Points, in no order, along strands that fork, close into loops and pass close to each other.
Points whose rows are less than 73.6 apart are linked; no others are.
(348): [-30 -19 -26  -8   7  -5  -8   5  14  -3 -16  14  23  12 -42  17 -18  17
  23  32 -20  28   0 -16  11]
(108): [  8  20  10  -9   3 -34  -5 -11   9 -13  27   4   2  35  19  10 -19  -2
  -8  -2 -16 -23  14   9  -5]
(212): [  2   8  37  17  -3   8   7  12 -11 -22 -16  22   0   0  -2   3   0   7
   3   1   7  -8  19  25  21]
(814): [ 29   8 -19  53   7  -2  19   9 -10  17   1  14 -31 -29  32  -9  -2 -27
 -19  -6  16   0   2  29 -16]
(264): [ -8  -2 -13 -32 -17 -33 -12 -21   6 -21  49 -26  11  32  -2  11 -47  17
  -9  18 -40  14   8 -44  27]
(752): [ 13  -8  24  -1  28  -5   3   2  -2  -8  27  -2  -2  18  -7 -10 -36   9
   6  30   9  -8  20  -6  10]
(389): [ -5  -9   1 -36 -10  -9 -13   8 -22  -3 -26   6 -25   0 -14  14   8  29
  12 -12  13  12   6  13  13]
(453): [ 41  18   9  25  22  12   2  26  21 -16   5  -2  -5 -56  11 -10  18 -34
   0  14 -10 -19  22 -10   5]
(734): [-19 -10  24  -9 -24  23   6   5 -52 -11 -11 -14 -18  17 -20   9  24  10
  12 -34   1   2   7  21  -5]
(779): [ -1 -32  14  25 -12  43  26  15   6  18 -44  12   0 -48  21 -10  12  -2
 -33 -34  38  -2   3  25 -14]
(749): [ -1   1 -24  -7  14 -22 -13 -24  50  48 -16  10  -8 -19   3   2  12 -13
 -11  -6  -6   7  -2 -15 -17]
(255): [-19 -40   2   3 -16  31  17   4  -7  26 -38  21  -8 -24  12  -8  23  20
 -24 -31  34   2   1  12  -6]
(789): [ 17   1  26  44   3  16   5  25 -19 -28 -25  15 -11 -38  18   5  33 -19
  -1  -3 -15   2   4  25 -11]
(411): [  5  -5  -7   0  32  13   0  11  59  12  -1  10  20 -19   3   0   4  -3
   2   8  14 -10  -9 -22 -14]
(64): [-13  22 -53   7 -19  -2 -29 -22 -11  -2  21  -9   1  23  12  23   3  13
  10  -1 -17  29 -24 -27   9]
(718): [ 13  -7   7  -8   8 -13   5 -18 -20  11   2  -4 -12  11  -1 -13   5   4
   4  10 -10  -7  14  -1 -20]
(88): [-22  18 -43 -10 -43   5 -18 -20 -32 -21  23 -24  -3  22 -12   5   8   1
   8  -8 -13  28 -18 -32   6]
(359): [  5   3 -17   1  -2 -12  18  11 -30  40 -10   9 -44  15  12 -12   5 -15
   1 -35  -1  -3   2  24 -13]
(235): [ 16  -6  12  54  18  26   7  22  -3 -18 -11  16   7 -42   9   0   7  -6
  -9   4  41  14 -16  28   9]
(619): [ 17  -8  29  -7  36  14  -5  28  14  -8 -10 -11  16 -25   7 -15  -1 -12
  10  30  -7 -11  -7  -4  -9]
(668): [ 12   6  17   1  -9 -14  11  26 -60 -20  -9  -8 -44   2  17   3   5   5
  13 -15   4  19   3  19  16]
(189): [-22  14 -31 -29 -33 -12  -2 -12 -32  -2  26 -27 -16  43   4  -7   1  -6
  -2 -10 -25   7 -12 -26  -5]
(234): [  4   8   3 -22   7 -33 -13  21  25  -9  -3  12  19  12  -1   6 -13  16
  18  24 -21 -12  -5   3   2]
(392): [ 16   2   0   3  21  36   7  34  47   4 -12  -2  19 -51   7  -2  12 -12
  -7  -2  19 -15   0 -15  -1]
(568): [ 36  -7   2   8  37 -32  -8  -8  22  16  10  10 -24 -21   4  -5  -5  -5
  10  16  11  -7  22  21  -7]
(836): [-21 -18 -12   1 -15  20   3   2  14  27 -25  18   2 -10  14  -7  39   2
  -5 -20  16 -13  -4  -6  -7]
(646): [ 40  15  37  33  19 -13   2  13   3 -23  14   2  -9 -37  25 -17  19 -27
   7  23 -23 -14  22 -11   1]
(53): [ 10  -2  28  31  -9  14  13   1 -41 -13 -17  14 -19  -6   9  -7  23  -4
   2  -8  -6 -12  19  25  -5]
(717): [-16   8 -11 -16  -9  -6   5  12 -29  21 -12   0 -21  30  11   3   8  -2
   9 -35  -7  -2 -14   8 -12]
(119): [ -2  -1 -32  -3   2 -17   5 -12   2  55 -14  10 -24  -1   8 -23  11 -26
 -11 -19 -14  -8   1  16 -40]
(129): [ 43   7 -18  20  24   0  10  16  25  13   1  -2 -17 -51  22  -7  25 -36
  -8 -26   7 -15   1   8 -33]
(29): [-13   9 -28 -14 -10 -20 -25 -24   5  22  -6   6  -7  13   2   7  15   8
   6   7 -24  16  -6 -29  12]
(166): [ 17  -2  -9  15   8  14  18   9  15  27 -14  13  -6 -29  24 -16  33 -15
  -9 -28  25 -17  -2   7 -23]
(202): [ 25  14  27 -12 -23 -17  26   9 -42 -54  19 -24  -9  10   4   1 -30  17
   7   5  -1  10   4  14  23]
(215): [-25  -8   9  -4  -5  29   1  -4   7   6 -25   5  25   3 -16   7   0  13
  -6   1  21   4 -19  15   7]
(737): [-16 -11 -53   8   7   4 -14 -38  15  12  27   2  19  18   6   0  -3  14
  -8  12  10   5 -31 -13  -6]
(45): [-30 -12  24 -13 -15  20  -7   6 -15 -24  -6 -16  28  15 -57  12 -11  15
  15   6  10  14  -5   3  31]
(418): [ -3  -7 -16   2  30  -7   5  -7   8  39   8  -3  -7  16  25 -14  19  -7
   6 -20  15 -14 -16 -18 -23]
(318): [ -7  -3  -6  -8  16  -7 -10   2  37   8   2  10  21   3  -4  -2  -6   0
   5  27  -6 -13 -10 -18   0]
(509): [ 34  -6  28   0  24 -17   5  -6 -18 -19  15 -11  -9   8   8 -14  -7   7
  17  24  -5 -13  12  -7  -1]
(388): [-19  -6 -44  -1   5  -6   0 -21  -1  40   8  -1  -9  29   7   4   4   7
   2 -21  16   8 -22 -23 -14]
(540): [ 24  12   4   5  15  19   2  28  48  -9  -5  10  12 -50  -7  -5  -2 -26
  -2  12  -5 -25  28  -6  11]
(176): [  9 -14  40  17  23  29   1  41   8 -14 -31  -1  17 -40  -6  -2   3  -7
  10  20  -4   7  -2  14   2]
(733): [-25   2 -40 -13  -3 -17 -23 -14  26  -6  15  14  12  23 -24  22 -39  11
  12  30 -21  22  -1 -22  18]
(295): [ -6  -3 -27 -18   5 -39 -31 -35  28  42   4   0 -10  -5  -4  -7   4   0
   4  10 -17  12   2 -12  -3]
(530): [ 25  -7  14  28  22  41  18  35  43 -16 -13   6  25 -58  -7  19  12 -20
  -6 -19  23 -10  -3   7  -5]
(96): [ 13  -2   4  -1  15 -38  -5 -33  -6  34  30 -19 -27  14   8 -31   4 -10
  -8   5 -18 -11  23  -2 -10]
(396): [ -8 -37  19   3  23  32   7  34  28  -3 -41  14  25 -42 -22   7   1   4
   8   6  18   4   3  15   3]
(131): [ -2   3   0 -29 -10 -12  -7 -11  -6 -25  28  -2   2  30 -28  10  -8  21
  15   4  -2   1  11 -20  11]
(109): [  1   5 -10 -46 -33 -25   9   3 -45 -14  22 -33 -10  39   7 -18   1   4
  13 -18 -17  -4 -13 -20  -1]
(331): [-22  -9 -27  -5 -20   9 -11 -26  21  28 -31  26   1 -10  -2   4  17  16
  -6   6   0  17 -11 -17   2]
(474): [-23 -24  14  -5   0  33  -6  19  33   7 -51  14  35 -29  -6   7   8   5
 -12 -10  21  -1 -24  15  -1]
(584): [-13  20 -13 -14 -12  -5   2 -17   9  38 -22  10 -10  -2  21 -15  -1 -19
 -20   4  -6 -17   0   9 -21]
(338): [ -4  -6  10  19   7  26  14  15  -4   4 -19   8  14 -15  10  -2  -5   3
 -13  -7  45  -6 -18  39   8]
(615): [ 34  -4  11 -38 -38 -36  27   0 -19 -41  29 -31   0  23   6  -4 -22  23
   0   2 -20  -2  15   1  21]
(290): [ 12   1  -1 -27  -6 -43  -9 -25  -4 -17  40 -12  -5  35  -5   4 -12   9
   1   6 -13 -14  11 -13  -2]
(103): [  0  21   4   7  19 -10   2 -22  26  14  24   8  -3  22  16   7  -4  -8
 -17  -7   2 -22   9   9 -27]
(398): [-19  -9 -37   7   8 -10 -32 -42  23  11  41   4  18  16   7  -7  -5   4
  -6  24 -13   1 -13 -39  12]
(379): [ -6  28  14  12  14  12   5  -9  24   5   1  14  22  26   0  18  -3  -1
  -4 -14   1 -11  -6   8 -23]
(542): [-35   8  -9  16 -17  34  -7 -25  13  11  -5   1  34  22 -15   9  -8  13
 -10   0   8  20 -24 -17   7]
(503): [ 13   1  15  35   4  28  14  23 -16   4 -33   7 -21 -45  27  -4  17 -33
 -20 -18 -13   2   3  23 -31]
(299): [-31   4 -10   5  -7  18  -8 -23  11  -9  17  -3  35  33 -36  15 -29   8
  -6  16   9   7 -20   0   9]
(510): [  0  12  12 -34 -27 -20   9  11 -40 -23  -4 -18 -15  13  -2  11  -6  17
   7  -8   6   3   2  19  15]
(284): [-27 -16  15 -21  -9   8  -1   1  -1 -17 -18  -3  26  13 -41   1  -9  17
  14  31 -23  13  -2  -9  17]
(815): [  8   6  47  17 -18   7  10   3 -41 -36  10 -11   8  11 -10  -9  -9   6
  10   9   8  -3   9  12  34]
(309): [ 28   7  -1  49   9  48  22  20   6  -7 -20   9 -13 -61  23   7  13 -33
 -33 -14  11  10  -5  13 -19]
(794): [ 16  14  24   1   8 -15   2  23  13 -12 -15  21  10  -7  -6  11 -16  -2
  10  19  -5  -3  17  26   9]
(442): [ 11  -1  25 -17  10 -24  14  10   3 -24  11   4  -9  24 -31  23 -23  27
  23   8 -18  17  29 -12   4]
(324): [-15  -4 -33 -15  -2 -18 -37 -32  -3  -8  51 -14  17  29  11  -3 -30   8
  -6  32 -20   3 -13 -45  19]
(825): [-15  11 -22 -24 -11  -1  -4  -9 -26  12  15 -14 -19  29   3   5  -4   7
  -5 -11  19  12 -16 -11  -7]
(157): [  0  10  -7 -25  -3 -53  -6 -36  -7  18  39 -26 -29  27  11 -12 -14  -4
 -18  -5 -22  -2  22  -8  -2]
(397): [-17 -18  22   4 -20  25   8  10 -46   1 -18   1 -20   2   9 -16  31   6
   8 -22  11 -12  11  19   7]
(106): [ 37  10  -2  23  24 -15  -2   5  10   7   4   6 -15 -22  24  -4   5 -21
  -5   3  -2 -13  11  27 -26]
(574): [-47  14 -20  -8 -46  23 -16 -12 -28 -10  -3 -19   9  26 -17   9   9   5
   8 -17   3  24 -29 -19  23]
(457): [-17  11  -6 -16 -18  -4 -12 -11  -3 -40  33 -15  23  34 -50  10 -37   5
   3   5  12   7   4  -9  20]
(38): [ -6  -1  60   8  -9   6   6  14 -23 -29   2 -24  35  15 -40   5 -18   9
  11   4   0   4   8  15  33]

A piece is all that can be reached along the links. How many separate loops has the piece of each point below (a circle has one, a figure eight two, a Y none), and how many tips (points with one link)?
(749): loops 0, tips 9
(411): loops 0, tips 8
(131): loops 0, tips 5

Name the points in between on the shortest way along the links from the first point to the second, in order.
(359), (814): (717) > (825) > (189) > (88) > (64) > (29) > (331) > (836) > (166) > (129) > (106)
(752), (442): (509) > (718) > (96) > (157) > (290) > (131)
(646), (615): (453) > (540) > (392) > (411) > (318) > (234) > (794) > (212) > (815) > (202)
(794), (733): (212) > (815) > (38) > (45) > (284) > (348)
(131), (619): (457) > (299) > (542) > (215) > (474) > (396) > (176)
(574), (324): (88) > (189) > (825) > (388) > (737) > (398)
